Points on a hilly landscape, in no order, each with its height.
A ball rolls from a point to the lowest of its 2 nearest points, and stops where none of them is lower. Distance is the straight distance between rows; heights are no part of it.
zasu h=4.21: [ 95  90  94 116  99 113  94 115  66 102  87  88  97  99  89  79  93  80
 115  86 113 146]
fenev h=5.12: [102  91  95  85 108 114 124  96 116  95  92  88 117 117 102 114 105 130
  85 133 116  85]
sodum h=4.62: [ 73 110 112  76 123 117 116  74 112 108  88 110  93 117 104 120 119 129
  80 126 112  79]
bulig h=5.15: [ 76 101 103  86 111 107 104  68 126 109  84 123 104 119 108 114 110 124
  81 133  98  88]
vikeg h=5.89: [112  91 113 120 113 103  87 116  92 101  92  65  87 105 108  84 107  76
 106  84 106 123]
disud h=4.77: [112 113  91 106 121  91 114 108  97 131  93  74  75  77 108  77 118  64
 132  83 108  94]
Lofe h=2.51: [104  92 111 113  94  88  80 108 123  91 112  91 114 107 120  94  83  86
  89 100  86  96]
manum h=5.14: [123 100 109 103 102 104  94 146  73  77 112  39  77 109 100 101 111  78
 105  85  99 109]
kinag h=1.85: [ 97  87  77  92  95  96 109  89 105 103 114 136 103  63 102  85  92  68
 131  93  92  96]
vefek h=3.93: [109  70  95 102  82  80  98 108 130  84 123  98 121  80 131 104  66  72
  97 110  92  65]
Lupat h=3.24: [ 95 108  90  89  83 109 107 107  82  77 121 122  96 100  71 127  93 129
  86 100  91  97]
doz h=6.13: [113  94  98 110 110  97 104  81 124 117  74  95 115 108 115 103 109 111
  95 112 102  95]
Lozuz h=6.36: [106  98  69 108  90 106 132 119  79 118  80  98 103  91  73  91  99 103
 118 102 109 125]
memi h=3.55: [ 94  91  99 121  89 113  83 124  73  91 106  99 105  97  92  94  84  90
 104  90  94 143]
zoza h=1.26: [ 84  96 105 102 101 115 107  89  98  90  88 100 113 134  95 118 100 139
  70 125 117 109]
Doku h=3.68: [122  88  80  77 128  94 119  99  91 106  96  90  94  74 114  79  98  55
 141  88 105  89]
remob h=4.31: [127 104  84  85 126  92 132 101  94 122  81  80  85  71 108  82 113  67
 135  92 113  78]
vuli h=5.82: [115  60  86 112 101 100 110 126  96  90  86  75 110  91 122  77  78  70
 117 109 111 121]
guzir h=4.05: [ 87 101 103  98  89 107  94 102  76  73 111 115 109 112  74 116  88 128
  82 105 102 113]
paru h=5.84: [100  91  76 116  91 101 113 112  90 107  94 108 111  89  93  88  91  98
 110  99  95 127]
Pobo h=4.46: [104  84  89 101 114 108 113  95  77 121  77 111 110  81  94  72  90  84
 135  92 122 131]
vesu h=5.25: [114  73  81 110  98 106 113 110  87 105  87  95 115  89 101  77  85  80
 121  97 110 131]
deko h=3.57: [109  82 117  95  84  76  83 114 123  78 132  96 112  90 124  97  75  72
  93  95  85  69]
vegel h=4.65: [ 88  98 127  96  81  96  79 100  80  72 119 116 112 107  83 105  84 115
  79  93 100 103]
Muv h=3.85: [100  84  99  85 108  98 108  75 115  86 102 118 118 101 103 111  89 108
  94 116 110  76]
Kufa h=2.64: [ 92 111  71 107  98  97 118  82 125 128  87 121  98  97 105 108 116 113
 106 115  86  92]
Toz h=2.17: [ 79 110  92 104 104 109 112  91 104 103  86 105  99 122  92 122 112 140
  77 127  96 103]
torol h=0.42: [ 79  87  86 111  90  98 105  84 122 105  94 129 117 102 105 109  88 114
  93 122  98 104]
veneg h=6.83: [117 105  85 105  88 112 125 133  64  99  96  84  96  94  74  99 105 108
 110  91 104 118]
Dozol h=5.38: [108 111 109 106 106 102  82 131  94  79 128  44  60 108 109 102 124  68
 103  80  92 106]
gida h=5.80: [ 89 105 107  93 123 104 104  59 104 129  73 117  98 106  96 105 111 115
 103 108 119  94]
ripi h=5.59: [ 97  94 109  95 105 105 107  76 129 110  80  98 121 124 116 112 110 130
  79 127 110  89]
bapin h=2.96: [ 83 127  99 105 102 103 114  87 113 124  86 105  83 120  97 126 120 134
  77 118  88  88]
dibez h=3.49: [101 109  87 105 115  98 115  94  79 132  72 104  94  78  93  85 105  88
 128  92 108 112]
vopod h=5.87: [ 68 108  94 113  97 101  72 107 122 115 118 101  65  93 108  74 109  61
 125  78  83 131]
duki h=1.77: [ 97 117  64  91  96 103 125  91  77 122  92 121  89  72  81 106 114 100
 126  93  96  95]
dag h=3.09: [111  93 127  94  91  78  76 107 121  78 121  85 118 113 129 100  84  92
  83  98  90  79]
vunu h=6.30: [125  79  94 117  93 104 107 128  94  94  84  67 111 108 111  84  91  92
 105 101 101 129]
Rere h=6.65: [115 104 102 111 103 100 110 102 114 111  76  75 112 119 104 107 107 128
  82 111 109  97]
Bage h=2.26: [105  90 126  59 115  85  94  78  92  64 122 110 115  99 110 111  90 100
  95  99 113  54]
visot h=1.19: [ 90  85  93 117  84 100  92  96 113  88 100 114 124 116 105 115  80 126
  76 124 100 106]
gidud h=4.28: [ 99  73  88 112  69  85 102 121 116  86 126 108 124  76 111 102  59  77
  99 104  87  86]
Bov h=7.17: [102 111 111 113 106 104  94 100  79 118  81  94  97 107  91  94 103 109
  98  88 109 124]
Fulak h=4.20: [ 85 144 131  89 102  98  74  86  96 117 112 119  63  94  87  87 117 100
 103  68  87  94]
puno h=2.22: [ 83 102  81 105  75  99  99 101  94  84 123 139 103  94  83 117  85 112
  89 100  83  98]
kolib h=3.83: [ 86 123 107  82 109 113 110  83 103 104 101 110  85 113  86 130 119 128
  86 114  99  74]
vob h=2.11: [ 90  89 124  96  96 103  81  87  88  80  93 100 122 128  96 113  97 135
  70 113 116 106]
boda h=0.38: [ 89 105  95 104  90  98  88 113 106  94 128 121  85  82  93  93  92  70
 114  85  79 102]
fus h=7.09: [128 101  99 103  95 101 108 118 100  92  94  74 110 114 101 111 104 116
  89 104 103  90]
tikif h=4.47: [107  87  85  79 101 106 123  96 117  87  98 102 113 102 104 115 100 115
  98 115 104  73]
nepu h=1.30: [ 89 101 103 108  75  93  84 109 106  90 124 127 105  92  92 101  80  96
  97  93  78 105]
pef h=3.54: [ 92 115 128 100 102 103  63  97 103 104 118 100  75 104 105  82 101  71
 105  77  90 111]
bemol h=5.13: [ 95 114  89 115 112  98  95 111 112 127 100  76  73  82 106  82 119  64
 122  86  90 110]
zok h=3.03: [ 98 105 122  98  99  95  82  88 108  90 102 104 113 125 101 108 109 122
  77 107 101  92]
Vem h=1.94: [102  90 111 120  84  93  77 110 101  87  96  98 125 121 102 104  86 120
  70 110  97 117]
Gis h=0.31: [100 115  66  96  94 101 145 104  93 123  90 107  90  84  76 109 122 114
 116 112 104  89]
Bori h=3.88: [ 88 125 130  98  94 106  70  99  92 101 115 115  72 100  86  88 102  98
 101  71  84 114]
Mefen h=5.11: [ 98  90 120  93  78  86  78 111  87  68 137 110 109  96 100 101  77  94
  85  87  99  88]
tuda h=5.50: [105 104 103 111 105 104  90 113 101 104 102  84  87  90 109  81 102  74
 111  84  91 116]
Zamo h=1.67: [ 84 110  60  99  94 106 139  89 109 123  83 117  96  96  90 117 120 120
 103 126  94  93]
Lugag h=2.83: [106  92  71  84 111 100 121  98  90 111  95 114 103  69 101  79  96  67
 141  92 104  94]
guz h=1.18: [100  85  88 120  89  94  99  97 126 110  93 115 120  99 114  94  89 104
  97 107  98 106]
seri h=2.63: [110 111 114  75 105 104  99  98  72  71 113 101 104 105  80 121 109 121
  92  95 103  84]
Tos h=2.89: [ 82  89 124  69  99  91  94  74 102  72 123 129 115  94 102 114  84 103
  89 100 114  71]
zel h=3.35: [ 84  79 106  70 112 108 111  72 101  75 105 134 116  93  99 113  83 103
  94 117 124  79]
fol h=5.19: [103 102 108  86 130 105 116  59 110 119  73 105 101  97 109 103 119 111
 105 110 126  74]
rus h=7.03: [101 105  99 109 109 105 108  83 104 121  64  91 111 120  95 107 106 136
  85 117 120 112]
Sug h=4.81: [135 102 117  86 117 102  99 131  59  77  99  46  85 104 103  95 106  84
 101  87 107 101]
ker h=3.10: [104  99 127 103  99  92  66 108 113  88 123  90  92 100 121  89  92  74
 101  87  90  99]
puz h=7.34: [101 108 102 123 103  99 106  96  94 135  63  89 101 114  97  94 104 120
  94 105 108 129]
koli h=4.67: [100  81 104 112  69  91  92 118  92  69 120 105 121  87 107 102  65  81
  88  95 100  96]
basa h=4.42: [103 111 109  86 124  96 106  57 128 129  83 116  92  97 114 103 122 104
 107 105  99  67]
tivup h=7.29: [116  96  82 103  89 108 118 128  91  88  92  84 106 111  85 106  99 117
  98 108 104 109]
Vad h=4.32: [126 118 122  88 109 100  99 121  74  82 102  64  88  98  91 106 116 106
  95  84 107  92]
fov h=1.12: [ 90 107  81  98  88  94  91  99 122 109 118 132  90  77 103  83  89  69
 125  91  78  94]
bof h=3.62: [120 122 120  82 109  98 102 104  80  87 106  78  93 117  84 119 122 125
  86  94 104  79]
revi h=6.69: [ 93 111 105 104 113 104  97  79  74 110  89 119  96 102  83 103 101 121
  97  93 104 110]
mav h=1.28: [115 103 114  65 119  94  95  86  81  73 118 104 103  99  98 108 106 101
  98  89 103  64]
Zimo h=2.76: [104  94 110 117  88  95  83 118  86  82 105  99 113 110  95  95  87 106
  90  95  91 125]
Furuk h=1.89: [103  91  99 127  79  92  82 113 126 111 104 100 110 103 119  87  87  92
  99 107  76 116]
kozu h=6.25: [ 79 100  99 103 110 111 103  68 100 113  80 128 102 109  88 105 100 123
  92 106 109 112]
ludid h=5.70: [ 76 109  90 115  89  99  68 122 133 108 125  78  55 106 109  86 115  65
 111  87  83 123]
vizu h=3.84: [ 96 106 131  81 103  94  76  75 114  92 111 116 104 109 109 100 107 113
  83  92 103  79]
Bonir h=6.24: [122 100 109 116 102 104  94 125 100 105  87  59 103 114 109  90 105  93
  94  96  97 115]
vap h=2.66: [ 90 120  76 110 102 102 119  99  79 128  93 116  87  81  79  91 104  93
 120  86  94 113]
zezud h=3.59: [110 113  86  99 109  93 108  80 131 128  95 111  92  85 114 100 123  97
 111 104  86  74]
bula h=5.55: [ 92 112 103 114  92 105  71 127 115  92 129  60  51 105 103  96 126  67
 108  76  91 113]

For each start below, name the point where the ball stops.
vikeg => boda
vopod => boda
vegel => boda
ludid => mav
bulig => zoza
fenev => mav
Bov => Gis

Call two points neighbours if one is among the 2 nearest of the other. Go from one point of each pair to the other, from neighbour to neighbour, staying as low as possible. Name the highest point that can't be avoided.
torol / Gis => vesu
vesu / mav => vopod
torol / boda => Mefen
zoza / mav => vizu
